Each row is a point on a landscape with many valleys, with its height.
From any point a ball rolls to the lowest of the 2 points nearest to it. It stops when none of these is lower. Distance is the straight distance between rows; heights are no part of it.
(392): [-1.97  1.86  0.73  1.33  0.22 -2.10 -1.24 -0.64 -0.30  0.95 -1.72 -0.99
 -2.48  1.93  0.19 -1.11 -2.63 -2.15  2.70  2.49]  height 277
(1009): [-2.04 -2.56 -1.26  1.71  1.65  0.22 -1.30 -3.34 -0.75  2.11  0.69  0.90
 -2.06 -1.91 -0.18  4.23  1.19 -0.41 -1.62  0.38]  height 612
(683): [ 1.58 -2.04 -3.03 -0.05  2.58  1.18 -0.74  0.45 -0.02  1.43 -1.35  1.39
 -2.43 -1.55  1.85  2.08  0.31 -1.08 -2.16  2.78]  height 501
(905): [-1.07 -1.29 -2.61 -2.74  1.55 -0.32 -0.90  0.53 -0.31 -0.61  0.72 -1.87
 -0.80  1.26 -0.82 -1.11  0.75  1.31 -1.27 -1.56]  height 426
(987): [ 2.74 -1.94 -1.54 -1.26  1.57  2.35  0.05  0.04  1.78  1.42 -0.40  0.95
  0.50 -0.05 -2.86 -1.75 -1.24  1.02 -1.84  2.56]  height 653
(518): [ 2.38 -0.73 -3.14  2.07  1.57  0.88  1.40  0.95 -3.32  0.30 -0.03  0.46
  1.64 -1.46  2.45 -0.20  0.44  0.16 -1.68 -2.66]  height 810
(919): [-2.56  2.15 -1.23 -0.35 -1.29 -3.29 -1.53 -1.32 -0.33  1.62 -0.77 -0.02
 -1.78  1.44  1.76 -0.41 -0.68 -1.39  3.43  0.24]  height 242
(1465): [-3.25  0.73 -2.21 -0.56 -0.66 -0.76 -2.37  0.15 -2.32 -1.33 -0.36 -2.67
 -1.71  2.03 -1.79 -2.22 -0.71 -0.60  0.17 -0.80]  height 360
(232): [ 1.45  1.33 -4.04  1.65 -2.45  3.08 -0.72  0.58  0.99 -0.84 -0.49 -0.12
  0.33  0.31  0.19 -0.98 -2.92  2.70  0.77  0.11]  height 255
(682): [-1.02  3.84  2.04 -0.58  0.01 -1.18 -2.06  1.20  1.07  0.60 -3.64 -0.75
 -0.28  1.82 -2.85 -1.89  2.11  0.13 -0.63  0.74]  height 527
(7): [-0.69 -1.16 -0.88 -0.91  0.94 -1.65 -2.44  0.77  2.16  0.46 -2.32  1.01
 -0.31  2.07 -1.42 -0.02  2.59  0.23 -0.01  3.00]  height 691
(268): [ 2.76 -0.22  0.28  0.57 -0.76  2.32  0.01  1.32  0.56 -0.03 -0.80  1.53
  2.28 -1.00 -2.53 -0.75 -1.23  2.41 -1.76  1.51]  height 600
(340): [ 2.20 -0.92 -3.03 -1.07 -1.38  1.35  1.61  2.92  2.21 -0.07  1.08 -0.89
 -0.34 -0.53  1.47  0.01 -0.52  1.44 -3.04  0.10]  height 678
(466): [-1.13  2.03  1.91  3.73 -0.63 -0.80 -1.15 -2.92 -0.92 -0.14 -1.66  0.03
  0.35 -2.56 -0.64  0.79 -1.10 -1.82  0.47  1.12]  height 858
(403): [ 3.33  1.40 -2.78  1.56  0.91  2.15  0.38  0.80  1.76  1.25  1.30  1.10
  3.12 -0.56  1.92  0.14  0.03  1.40 -0.29 -1.03]  height 652
(926): [ 0.48 -1.58 -1.57 -0.30 -1.71  0.12  2.99  1.18 -2.70 -2.31  2.21 -2.39
  0.77 -1.66  2.86 -0.24  0.44 -0.39 -1.70 -3.76]  height 735
(1036): [ 0.77 -0.35 -0.14  0.92  0.18 -0.94 -0.86  0.14  4.30 -0.75  0.95 -1.29
  3.50 -0.93  2.11  2.65  2.09 -0.52 -1.66 -1.46]  height 253
(1421): [-2.51 -2.86  1.42 -1.09  2.20  0.48 -0.42 -0.70 -1.71  0.57  0.65  0.90
 -2.03  0.92 -1.73  2.69  2.15  0.89  0.89 -0.95]  height 650
(1208): [-0.82 -0.90 -1.55  2.08 -2.19  0.83 -0.08 -2.43 -3.35  1.45 -1.99  1.89
 -0.78 -2.55 -1.97  0.95  0.36  0.63 -0.43  1.03]  height 556
(809): [-2.03  1.31  5.13 -0.99  3.14 -0.47 -0.27  0.09 -1.77  0.29 -0.22 -0.51
 -1.31  2.33 -2.21  0.19 -0.24 -0.72  0.63  0.13]  height 256
(170): [ 3.14 -1.09 -4.58  0.53 -2.62  1.26  0.50  2.70  0.02 -1.09  0.30 -2.25
  2.00 -0.88  0.07 -0.76 -1.20  1.78 -2.93 -0.63]  height 587
(133): [ 2.76  1.18  0.64 -2.47  1.05  0.84  1.77  1.83 -1.67  0.26 -0.15  0.47
  1.19 -0.21  1.17 -2.55  1.50  1.42 -1.01 -2.47]  height 275
(738): [-1.47  1.97  2.43  0.20  1.96 -0.15 -2.52  0.67  0.81  0.53 -1.33 -2.78
  0.54  3.05 -4.15 -0.13  1.31 -0.10 -1.09 -0.65]  height 513
(959): [ 1.01  1.08  3.81 -1.14  2.24 -0.91  1.44  0.75 -3.09 -1.09  0.80  0.14
  1.71  1.30  0.35 -0.89  2.53 -1.09  0.34 -1.21]  height 466
(26): [-1.77 -3.44  1.99  2.57 -1.79  0.43 -1.24 -1.61 -2.42  1.51 -1.60  0.24
 -1.58 -1.58 -1.99  3.08  3.44  0.28 -1.81  0.96]  height 602
(390): [-0.82  0.87  1.91  3.11  4.09  0.99 -1.07  0.06 -0.37  1.00 -1.26 -0.46
 -1.10  4.14 -1.82 -0.72  0.26 -2.42  3.45  2.67]  height 347
(1161): [ 2.88  0.43  1.75 -2.32  0.73 -0.21  1.80  2.22  1.48 -1.04  1.16 -0.11
  1.68 -0.97  3.07 -0.63  1.75  0.64 -1.07 -0.76]  height 314
(1077): [ 0.18  1.03  0.50  0.14  0.48 -2.29  0.32 -0.16  1.53  0.33  0.05  0.04
  0.30 -0.10  2.54 -0.32  0.51 -0.88  1.75  2.13]  height 198
(1112): [-0.72 -0.95 -0.79 -0.59  1.73 -0.77  1.66 -0.94 -0.72 -0.74  0.84  1.92
 -1.48 -0.49  2.48  0.27 -2.27 -0.65  3.06  1.40]  height 258
(91): [-0.32 -0.01  2.08  1.05  2.37 -1.96  1.16  1.67 -2.73 -1.68  1.96 -0.49
  2.94  0.62  0.86  0.52  1.01 -0.42  1.11 -2.60]  height 424
(525): [ 2.29  0.05  3.17 -1.19 -1.15 -1.49  1.76  3.10  2.67 -1.36 -0.48  0.08
  0.85 -0.63  0.83 -2.25 -1.15 -0.75 -1.33  2.93]  height 209
(715): [-0.79 -0.67 -0.38  0.30 -3.31 -3.47  0.07 -1.04  2.15 -0.84 -0.50 -0.28
  1.59 -1.11  1.81  0.86  1.11 -2.25 -0.83  1.55]  height 282
(1372): [ 0.58 -1.48 -2.80  0.19  0.07 -0.07  2.67  1.16 -3.99 -1.85  0.54 -0.27
 -0.75 -1.61  3.07 -1.37  0.17 -1.16 -0.92 -1.79]  height 790
(1198): [-0.53 -1.88  0.29  1.04 -2.51 -3.05  0.07 -0.43 -0.80 -1.54 -1.36 -0.72
 -0.60 -2.73  1.29  0.84  1.11 -2.24 -1.38  2.72]  height 297
(558): [-2.73  0.23 -1.78 -2.39  0.11  0.20  0.27 -2.52 -0.26  1.85  1.03  0.80
 -3.32 -1.38  0.13  2.87 -0.27  0.68 -0.35 -0.23]  height 713
(763): [ 0.92 -0.42 -1.04 -2.18 -0.53 -1.60  0.83  2.39  2.89 -0.82  0.67 -0.31
 -0.71  0.34  2.51 -1.26 -0.49  0.08  1.61  1.95]  height 184
(342): [ 1.73 -0.71  1.38  0.26  2.10 -0.76 -0.54  0.28  0.56 -0.11  0.04  0.38
  1.02 -0.90 -0.50 -1.24 -0.10 -0.43  0.96  3.36]  height 217
(873): [-0.49  1.93  0.68  0.27 -1.11  0.77 -0.37 -1.11  0.00  1.04  0.35 -0.47
  1.19 -1.53 -1.74  0.23 -0.18  2.24 -0.91 -0.89]  height 481
(435): [ 2.66 -0.46 -2.97  1.12  1.39  0.97 -0.96  1.25  0.72 -1.56 -0.91 -0.49
  2.30  1.76  1.26 -3.51 -1.04 -0.67  2.09  1.76]  height 169
(1355): [-2.37 -2.05  1.01 -3.43  0.73  1.43  0.57 -0.70 -3.34 -0.36 -0.58 -0.25
 -3.15  2.34 -3.23 -3.03  0.81 -1.68  0.79 -1.49]  height 40
(329): [ 1.97 -1.55  1.24  3.79  2.16  1.15 -2.20  0.23 -0.96  2.07  0.32  2.43
  3.42  0.94 -0.91  0.78  2.14  1.72  1.15 -1.59]  height 473
(456): [ 0.15 -0.65  0.88 -1.66  0.81  2.61 -1.46 -0.77 -1.43  0.01 -1.33 -0.18
 -1.49  2.88 -3.47 -3.34  0.52 -0.41  0.43 -0.50]  height 137
(583): [-2.77 -1.42  2.45 -0.81 -0.29 -2.30 -0.93 -0.63 -2.10 -0.36 -1.14 -2.75
 -1.84  0.78 -2.89 -1.24  1.48 -1.61 -1.61  0.87]  height 250
(48): [-0.79  0.99 -1.51  0.74  2.88  0.24  0.92  0.63 -3.23  0.06  2.29  0.44
  2.64 -0.95  2.31  2.46 -0.23 -0.09  1.53 -4.34]  height 103
(633): [-1.14 -3.02  0.61  0.09  0.31  0.94 -1.20 -1.24 -2.72  0.94 -0.15 -0.52
 -2.07 -0.50 -1.35  1.47  3.03  1.47 -1.74 -0.19]  height 622
(1290): [ 1.70  0.51 -1.45  2.34 -2.85  0.75  2.11 -0.58 -0.55  0.03 -2.16  2.15
  0.47 -3.55  2.24  1.24  0.21 -0.87 -2.21  1.18]  height 534
(188): [-1.54  1.39  0.32 -0.75 -1.43 -1.10 -1.60 -1.11  0.50  0.23  1.56 -2.36
 -0.59 -0.44 -1.25  0.71 -0.68  0.38 -0.45 -1.82]  height 429
(898): [-0.58 -0.03  2.11  3.02  4.14  0.55 -2.12 -0.63 -0.86  0.05  1.09 -0.47
  0.53  2.73 -0.94  0.61  1.52 -0.81  2.43 -1.47]  height 358
(191): [-0.09 -0.04  0.72 -3.69 -0.37 -1.36  1.68  2.37  0.24 -1.49  1.99 -2.42
  0.70 -0.57  2.19 -0.24  1.76  1.15 -2.79 -1.76]  height 348
(199): [ 0.39 -1.28 -2.82  0.44  2.80  0.67 -3.66  0.09  2.16 -0.71 -0.65 -1.31
 -0.08  3.68 -2.86 -2.14 -0.71 -0.75  2.16  2.82]  height 380
(508): [-0.52 -3.16 -0.58 -1.58  2.15  0.86 -0.53  1.42 -3.57 -0.83  0.12 -0.66
 -0.76  4.40 -1.53 -2.77  3.29 -0.59 -0.57 -1.99]  height 531
(1070): [-0.30  0.71 -0.62 -0.04 -0.40 -2.42 -1.63 -0.92  3.11 -0.38 -0.46 -0.63
  2.23 -0.14  1.60  2.11  4.82 -1.58 -0.76 -1.95]  height 233
(1444): [-1.80  2.74 -1.37  2.35 -2.33 -1.63 -2.44  0.20  2.59 -0.30 -1.61 -2.19
  0.27  1.49  0.89 -1.27 -0.29 -1.66  2.31  1.31]  height 683
(418): [-2.91  3.90  1.88 -1.24 -2.81 -2.05 -0.13 -0.06  1.69  1.22 -0.02 -0.43
 -2.73  2.43  0.89 -0.11 -3.19 -1.41  3.37 -0.73]  height 188
(1306): [ 1.72  0.74 -4.22  1.95 -2.20  2.40 -2.33  0.86  0.27  0.19  0.57 -2.46
  1.56  0.24 -0.96 -1.08 -1.75  1.84 -1.81 -2.12]  height 439
(263): [ 0.43  2.29  4.04  2.03 -2.16 -0.57 -0.40 -1.81  1.20 -1.66 -1.49 -1.74
  3.30 -1.42  0.46  2.23  0.90 -2.01 -0.92 -3.61]  height 831
(304): [-0.87  1.32  0.36  0.70  0.44  0.27  1.25 -1.76 -2.28  0.55  1.57  1.39
  1.42 -1.62  2.03  3.41  1.11 -0.73  1.39 -3.98]  height 350
(49): [ 0.78 -1.67  3.10  2.12  0.83  2.35  0.31 -1.31 -4.11  1.68  0.30  2.01
 -0.03 -0.75 -1.29  0.86  0.99  1.51  1.41 -1.93]  height 722
(1108): [ 0.67  1.75  0.17  2.53 -6.47 -0.79  2.80 -0.38  1.48 -1.03  0.30  0.63
 -1.43  0.17  0.44 -0.38 -2.92  0.53  1.12  0.28]  height 414
(146): [ 0.97 -0.80 -1.43  0.94  0.87  1.74 -1.01 -0.44 -1.21  2.18  0.84  0.34
  0.70 -1.45 -0.36  2.24  1.14  1.39 -2.98 -3.17]  height 624
(400): [ 1.02  0.87  3.86  1.03  1.07  1.84  0.40 -0.22 -3.62  0.76  0.56  1.53
  2.18 -0.85 -1.40 -0.71 -0.99  0.97  0.33 -2.18]  height 753
(495): [-1.68 -1.44  2.34 -2.65 -0.87 -0.86  0.08 -0.49 -2.22  0.55 -1.30 -1.17
 -3.41  1.88 -2.76 -2.87 -0.65 -2.11 -0.81  0.83]  height 183
(1397): [-2.18  0.18  1.25 -1.33  0.85 -1.89 -1.67 -1.07  0.69  1.18 -0.93  0.34
 -0.81  0.65 -0.95  0.18  2.03  0.83  0.52  1.16]  height 695
(1387): [-0.72 -0.30 -2.63  0.55 -0.30  1.41 -1.01 -1.88 -1.43  0.35 -0.80  0.49
 -1.43 -0.66 -2.00 -0.52 -1.11  0.56  0.19  0.73]  height 506
(61): [ 0.11 -1.82  0.27 -3.39  1.10  0.61  1.27  0.82  2.01 -0.44  1.31 -1.41
 -0.87  1.28 -1.18 -1.67 -2.71  0.68 -0.34  0.51]  height 204
(1129): [ 1.32 -1.13 -0.10  1.16 -2.27 -2.37  0.12 -0.70  6.13 -1.41  0.00 -1.33
  1.62 -1.66  2.34  2.30  0.95 -1.75 -1.35  1.15]  height 271
(436): [-2.59 -1.72  4.19  1.52  3.69  0.49 -0.84 -1.60 -1.42  0.73  1.42  1.54
 -1.21  0.78 -0.76  3.00  2.02  0.37  2.06  0.95]  height 677
(405): [-0.35 -0.70  0.21 -0.10 -1.87  1.73  3.29 -0.34 -3.11 -1.00  1.33 -0.19
  0.27 -2.68  2.70  1.16 -0.72  0.62 -2.10 -2.67]  height 660
(899): [-1.43 -0.45  0.54 -0.14 -1.77 -0.86  0.93 -0.18  1.21 -1.35  2.48 -2.73
 -0.96 -1.38 -0.04  0.10 -2.17 -0.02 -1.07 -0.26]  height 362
(1156): [-1.68  1.94  3.61  2.20 -2.72 -2.47  0.17 -3.46  1.71 -1.12 -0.97 -0.69
  0.04 -1.64  0.08  1.08 -1.39 -2.51  0.19  0.04]  height 849
(55): [-0.60  0.14 -0.59  0.30 -0.86 -0.33  1.17 -2.58  1.38  0.96 -1.28  2.39
 -1.99 -3.53  1.35  2.47 -0.37 -1.21 -0.78  1.48]  height 601
(732): [ 3.73  0.58 -4.52  2.14 -0.58  2.17  0.24  1.90 -0.44  1.17 -0.03  0.19
  1.70 -1.38  2.88  0.37 -1.15  0.48 -1.59 -2.21]  height 730
(1442): [ 1.69  2.95  5.25  3.23 -0.09  0.32 -0.19 -0.40  0.59 -1.05  0.08 -1.51
  3.34 -0.67 -1.55  0.93 -0.07 -1.47 -1.96 -2.12]  height 815
(1130): [-2.37 -1.30 -2.76 -0.65  0.35 -0.16  2.93  0.71 -1.78 -1.91  3.95 -0.93
 -2.70 -0.99  2.53  2.85 -3.33 -0.34  1.03 -1.50]  height 571
(721): [ 2.28  1.70  0.33  1.51 -2.00  1.10  0.07  0.15  0.02  0.08 -1.13  0.17
  3.40 -1.93 -0.73  0.54 -0.58  0.77 -2.63  0.04]  height 540
(151): [-0.61 -1.88 -0.77 -0.53 -0.02 -0.80 -1.82  1.67  1.90  0.30 -2.28  1.44
  0.36  1.80 -3.51 -0.84 -0.67 -0.03 -1.39  5.22]  height 684
(140): [-2.43  2.62  2.79 -2.63 -0.71 -2.06 -0.28  0.39  0.80  0.06  0.50 -1.08
 -2.47  2.24  0.23 -1.47 -1.36 -0.75  1.44  0.64]  height 140
(341): [-2.85  2.09  2.41 -3.25  0.76 -0.55 -1.45 -1.60  2.34  1.26  0.45  1.01
 -1.27  0.09 -1.57  1.92  1.08  0.82  0.85 -0.19]  height 702
(1375): [ 1.13 -0.27  0.73 -4.07  1.62 -0.46  1.55  1.99  2.88 -2.05  2.06 -0.44
 -0.28  1.46  1.14 -2.03 -0.49  1.01  0.08  0.69]  height 170
(307): [ 1.43 -0.01  0.16  2.73  0.43  0.09 -0.53  0.83  4.27 -0.70 -1.24  2.25
  3.80 -1.32 -0.07  0.87 -0.97 -1.34  0.18  4.58]  height 160
(155): [ 0.36  0.48 -0.25 -1.91 -0.30  0.81 -2.39  0.41 -0.99  1.37 -1.95  1.26
 -1.45  1.80 -3.32 -1.92  1.75  2.65 -0.37  0.26]  height 29
(1055): [ 1.35  1.19 -2.07  1.89 -0.90 -0.67  0.57 -1.05  1.02  0.44 -2.15  3.22
  1.71 -2.09  2.71  1.24  0.83 -0.67  0.92  1.32]  height 572
(849): [ 2.48  0.01  0.95 -0.84 -0.32  1.95  1.93 -0.68 -5.10  0.52 -2.09  1.55
  0.16 -0.46 -1.29 -1.86 -0.27  1.25 -0.87 -0.88]  height 259
(1065): [ 1.83 -2.15 -2.02 -2.19  1.75 -0.17  1.02  1.78  0.57  0.33 -1.13  0.84
 -1.23 -0.60  1.72 -1.39  2.93  0.03 -1.82  1.07]  height 379
(1139): [ 0.82  3.55  2.97 -2.64 -0.76 -1.28 -0.47  1.37  1.44 -0.08 -1.72  0.63
  0.55  1.29 -1.14 -0.87  0.28  0.75 -0.23  0.56]  height 536
(1014): [-1.72  2.86  1.95  0.29 -5.58 -0.78  1.40  0.28  0.94 -0.15  1.26  0.19
 -2.92  1.42 -0.17 -0.66 -3.15  0.24  2.39 -0.67]  height 299
(844): [-1.34 -1.24  0.33  1.90 -0.92  0.55 -0.69 -3.62 -1.98  2.01 -1.44  2.68
 -2.48 -2.02 -0.37  3.76  2.48  0.74  0.09  0.88]  height 583
(5): [-0.16  1.76  4.01  2.24  1.28  1.06 -0.79 -1.40 -1.82 -0.55  1.34 -1.42
  2.11 -0.76 -2.50  1.07 -1.53  0.29 -1.08 -1.49]  height 789
(791): [-1.26 -0.19  4.60  1.82  1.72 -0.42  0.95 -1.82 -3.56  1.01  0.05  1.47
 -0.92 -0.10 -1.07  1.90  0.96 -0.38  1.50 -0.27]  height 696
(257): [ 0.04  0.82 -1.54  1.79 -4.07 -1.99 -0.40 -0.60  4.37 -0.77  0.23  0.55
 -0.42  0.65  2.55 -0.19 -0.79 -0.50  2.22  1.47]  height 667
(1079): [-3.42  1.38  4.39 -3.63  1.89 -1.49  0.66 -0.06 -1.13  1.45  0.25  0.26
 -3.50  2.40 -1.18 -0.77 -1.18 -0.96  1.54  0.08]  height 195
(513): [ 2.55 -2.45 -0.08 -2.62  1.30  1.30  3.12  1.21 -1.69 -0.13 -0.34  1.88
  0.70 -0.64  1.42 -1.38  2.22  0.66 -1.31 -0.24]  height 333
(1291): [ 0.44 -2.04 -3.45 -4.31  1.98  2.91  0.18  1.51 -1.29 -0.03  1.10 -1.48
 -0.01  1.65 -0.67 -1.48  0.93  0.82 -2.00 -2.89]  height 460
(647): [ 1.21  0.62 -0.13  1.49 -4.78 -0.51  2.72  0.20  0.82 -1.07 -0.60  1.78
 -0.76 -3.06  1.82  0.53 -1.35  0.37 -0.30  0.92]  height 484
(1289): [ 0.66  0.02 -1.24  0.43  1.65 -1.90 -1.90 -0.17  0.54  0.18 -0.40 -0.24
  1.16  0.14  1.80  0.68  3.53 -0.69  0.28  0.83]  height 215
(478): [ 0.45 -1.81  2.54 -0.40  1.94 -1.11  1.67  0.51 -1.56 -1.32  1.88 -2.39
  1.39 -1.79  0.04  0.18  0.03 -0.24 -1.63  0.77]  height 296
(719): [ 1.13  4.32  3.53 -1.08  0.78 -1.37 -0.54  1.78  3.99  0.75 -0.87  2.07
  1.42  1.82 -0.17 -1.67 -0.71 -0.66  0.65  1.92]  height 543
(1393): [-1.36 -0.58  0.02 -1.97  0.26 -1.90 -0.30  0.80 -0.53 -2.18  1.85 -2.58
  1.09  0.57  0.68 -0.82  1.93 -0.29 -1.03 -0.88]  height 384
(912): [ 2.17 -2.16 -2.87  0.19  0.45  2.32 -1.87  0.39 -1.78 -1.18 -1.44 -0.53
  1.65  1.75 -1.03 -4.41 -0.25 -1.17  1.12  0.82]  height 241
(511): [-0.07 -1.54 -2.35 -0.12 -0.58  0.15  1.07 -0.17  1.29  1.25 -1.52  1.39
 -1.36 -2.46  0.46  2.36 -1.04 -0.58 -2.83  3.08]  height 565
(1416): [-2.20  1.57 -3.37  2.16 -4.24 -1.74 -1.35 -1.18  3.04 -1.01 -0.42 -1.11
  0.18 -0.58  0.88  0.62 -0.10 -0.79  1.44  0.12]  height 675
(438): [ 0.90 -0.13  0.59 -2.13 -0.03  1.99 -0.56 -1.05 -3.47  1.61 -1.93  2.68
 -1.66 -0.24 -3.03 -1.06  1.44  2.57  0.37 -1.36]  height 134
(827): [-1.29 -0.12 -0.98 -0.44 -2.94 -2.04  0.28 -1.07  6.19  2.50  0.37  0.85
 -1.60 -1.11  1.83  2.42 -1.44 -0.72 -0.02  2.39]  height 654
(338): [-0.54 -0.42 -3.22 -1.16 -1.24  0.45  2.10  3.39  1.47 -3.01  4.61 -1.93
 -1.59  2.57  1.80 -0.10 -0.97  1.82  1.96 -3.09]  height 699
(332): [-0.27 -1.36 -3.65  0.59  2.13  0.19 -2.52 -0.73  1.21  0.08  0.00  0.72
 -0.12  0.64  0.03 -1.29 -1.32  0.11  2.18  2.95]  height 401
(620): [ 2.95 -0.52  1.92  0.85 -2.29 -0.52  2.29  2.36  2.66 -1.35  0.19  0.41
  2.87 -1.78 -0.03 -0.61 -0.70  0.39 -3.23  3.09]  height 174
(235): [ 3.04  1.91 -3.13  1.23  0.37  0.84 -1.38 -0.32  0.05  1.17 -0.99  2.75
  2.47 -0.80  0.67  0.42  0.23  1.09  0.66  0.56]  height 607
(167): [ 1.34 -2.41  0.51 -2.09  1.06  0.66 -1.07  0.17  2.31  0.68 -1.60  1.22
 -0.86  1.73 -2.98 -3.03 -0.32 -0.08 -0.42  3.73]  height 676
(1287): [ 0.79 -1.00 -4.90 -0.18  2.24  0.69 -1.05 -0.07  1.89  1.10  0.05  0.22
 -1.70 -0.55  2.02  1.14 -0.95  0.29  0.03  1.70]  height 440
(148): [-1.70  3.22  2.03 -0.87 -0.24 -0.73 -2.14  0.36 -0.52 -0.14  0.79 -3.88
  0.42  1.78 -2.21 -0.37  0.82  0.43 -1.82 -2.70]  height 482
(1400): [ 1.77 -2.42  2.64 -0.13  0.13  0.34  1.29  1.41  0.96 -1.29  0.69 -2.09
  2.33 -2.19 -1.51 -1.16  0.30  0.23 -3.17  2.67]  height 232
(396): [ 0.53 -1.48  1.17 -1.59  2.44  0.20 -0.36  1.56 -2.16 -0.09 -0.97 -0.14
  0.69  2.00  0.03 -2.05  2.15 -0.03  0.07 -0.37]  height 497
(1364): [ 2.80 -0.77 -0.04 -1.83  0.39  3.54  2.02  1.14 -2.28  0.29  0.38  1.68
  0.62 -1.28 -2.11 -1.58 -1.50  2.65 -0.99 -1.67]  height 349
(1478): [-2.78  1.38 -3.22  0.94 -1.36  0.47 -3.37 -1.09 -0.10 -0.35  0.00 -1.37
 -0.96  0.54 -1.62 -0.83 -1.60  0.89  1.23 -0.42]  height 433
(370): [ 0.35  1.05  0.93  2.42  0.82  0.89 -2.06 -1.96 -0.04  1.98  0.60  1.19
  2.79  0.32 -1.33  2.03  1.57  1.51  0.33 -3.12]  height 516
(678): [-3.44  1.17 -0.24  0.11 -0.44 -0.80 -2.03  0.46 -1.49 -0.15 -2.00 -4.11
 -2.91  2.35 -3.09 -1.09  1.14 -2.28 -0.60 -0.10]  height 300
(778): [ 2.06  0.87 -2.68  1.04 -2.05  1.75 -0.29  1.48  1.89 -1.66  0.45 -0.33
  1.98  1.94  1.27 -2.78 -1.77  1.38  2.83  1.03]  height 98
(131): [-0.64  0.22  0.02  0.52  3.38  0.01 -1.44 -0.06  1.64  0.46 -2.06 -0.26
 -1.32  3.22 -1.51 -2.56 -0.76 -1.94  3.34  3.49]  height 367
(1245): [ 0.08  0.28 -0.08 -0.51  1.43  0.67  1.74 -1.49 -2.27  1.19  0.28  2.90
 -0.44 -2.78  1.82  3.14  0.92  0.42  0.13 -1.62]  height 459
(152): [ 2.97 -0.09 -0.17 -2.81 -0.52  2.50  2.39  1.75 -1.97 -0.52 -0.26 -0.81
  0.91  0.42 -0.62 -3.99 -0.92  1.83 -0.83 -1.08]  height 187
(790): [ 0.62  1.41 -1.14  0.45  0.55  1.39 -2.71  0.12 -1.26  2.46  0.73 -0.03
  1.69 -0.07 -1.47  1.32  1.72  3.07 -0.89 -4.41]  height 559
(901): [ 1.25 -0.59 -0.56 -0.63  0.15 -0.93  2.71  1.03  1.39 -0.79  1.85  2.03
 -0.63 -0.41  4.38 -1.19 -1.94  0.61  3.17  0.44]  height 210
(1110): [ 2.05 -0.31 -1.15  2.72 -2.52  0.28  1.23  1.46  3.14 -1.91 -0.83  0.66
  2.93 -2.45  0.93  1.43 -1.42 -0.74 -1.50  3.44]  height 100
(78): [-2.50  0.85  3.50  1.90  3.83  0.47 -0.94  0.65 -0.97  1.23 -0.77 -1.52
 -1.39  4.73 -1.95 -0.86  0.97 -1.11  1.75 -0.69]  height 309
(1273): [ 1.44 -2.32 -2.56 -2.09  1.69  3.17 -0.18  1.12 -1.43 -0.58  0.30  0.05
  1.05  2.10 -1.51 -4.03  0.66 -0.08 -0.03 -1.10]  height 339
(124): [-1.91 -0.79 -2.85  0.51  0.91  0.94  1.68 -1.09 -0.74 -0.18  2.19  1.35
 -2.68 -1.81  2.43  2.90 -3.03 -0.31  1.57 -0.20]  height 402
(708): [ 1.13 -0.84  0.84  3.00  2.64  0.72 -1.83  0.47 -3.21  0.79 -0.28  1.30
  2.11  2.74  0.02  0.01  0.72  0.87  3.38 -1.90]  height 418
(1472): [-3.09 -1.98 -1.92 -0.23  1.01  0.14  0.34 -2.26 -2.68  0.40  1.00 -0.71
 -2.78 -1.71  1.62  2.32  0.49  0.08 -0.62 -0.36]  height 659
(1335): [ 1.11  0.17 -1.60  0.83 -0.56  1.87  3.11 -0.89 -2.05  0.07  0.17  1.77
 -0.40 -3.09  3.45  2.25 -2.23  0.08 -0.20 -1.81]  height 563
(564): [-0.50 -2.28  0.27 -2.02 -0.15 -0.53  3.11  1.72  1.42 -0.66  3.49 -2.75
 -2.21 -0.52  0.50 -1.19 -3.17  0.40 -0.86  0.31]  height 276
(415): [ 2.56 -0.35  2.89 -0.78  0.18 -0.07  1.40  1.03  1.37 -0.33 -2.16  2.41
  1.78 -1.20 -1.01 -1.52 -0.61 -0.10 -0.49  4.28]  height 231
(1284): [ 0.79  1.33 -1.09  0.22 -2.12  0.63  1.26 -0.85  4.42  1.42 -0.22  2.13
 -2.34 -2.45  1.24  3.50 -1.91  0.07 -0.95  1.23]  height 632
(134): [-2.05 -1.37 -2.01 -0.63 -0.30 -1.08  1.76  1.66  0.50 -2.41  3.82 -1.73
 -1.17  0.60  1.80  0.04 -2.54  0.27  2.48 -1.18]  height 665
(28): [ 0.39  0.82  0.77 -0.32  1.97  0.05  0.13  1.91 -4.14 -0.14  2.53  0.09
  2.45  0.31  0.15  0.91  1.21  1.62  0.93 -4.40]  height 344
(877): [-2.16  1.97  3.39  0.64 -1.65 -2.09 -0.61 -3.97  2.56 -1.19 -1.27 -1.65
  1.30 -0.25  0.46  2.66  0.94 -2.95 -0.82 -2.31]  height 841
(166): [-3.12  0.71  0.59 -2.52 -1.91 -0.82 -1.49 -3.46  2.06  1.45 -0.21  0.69
 -1.76 -2.17 -1.45  2.96  0.42  0.03 -0.23 -1.07]  height 717
(138): [-1.39  0.18  0.87  0.99  0.61 -1.91  1.07 -0.76 -0.46 -1.47  0.35 -0.17
 -0.93  0.82  1.13 -1.24 -3.90 -2.11  3.13  1.66]  height 308
(229): [-0.94  1.13 -1.94 -0.19 -3.57 -1.89  1.10 -1.04  4.95  0.90  1.21  1.30
 -2.41  0.47  2.86  1.87 -0.73  0.22  2.61  0.26]  height 661

For each start below, name the point where the ball stops.
(166) -> (1375)
(1444) -> (140)
(1416) -> (140)

Call two points neighbours if one is among the 2 nearest of the other. Go from one point of each pair to the other, from neighbour to neighbour, staying as low as possible. Name the highest point that can't be avoided.
(1375) / (1355) -> (1393)
(140) / (48) -> (508)
(140) / (1110) -> (138)
(152) / (155) -> (1364)
(1355) / (778) -> (1291)
(155) / (1355) -> (456)
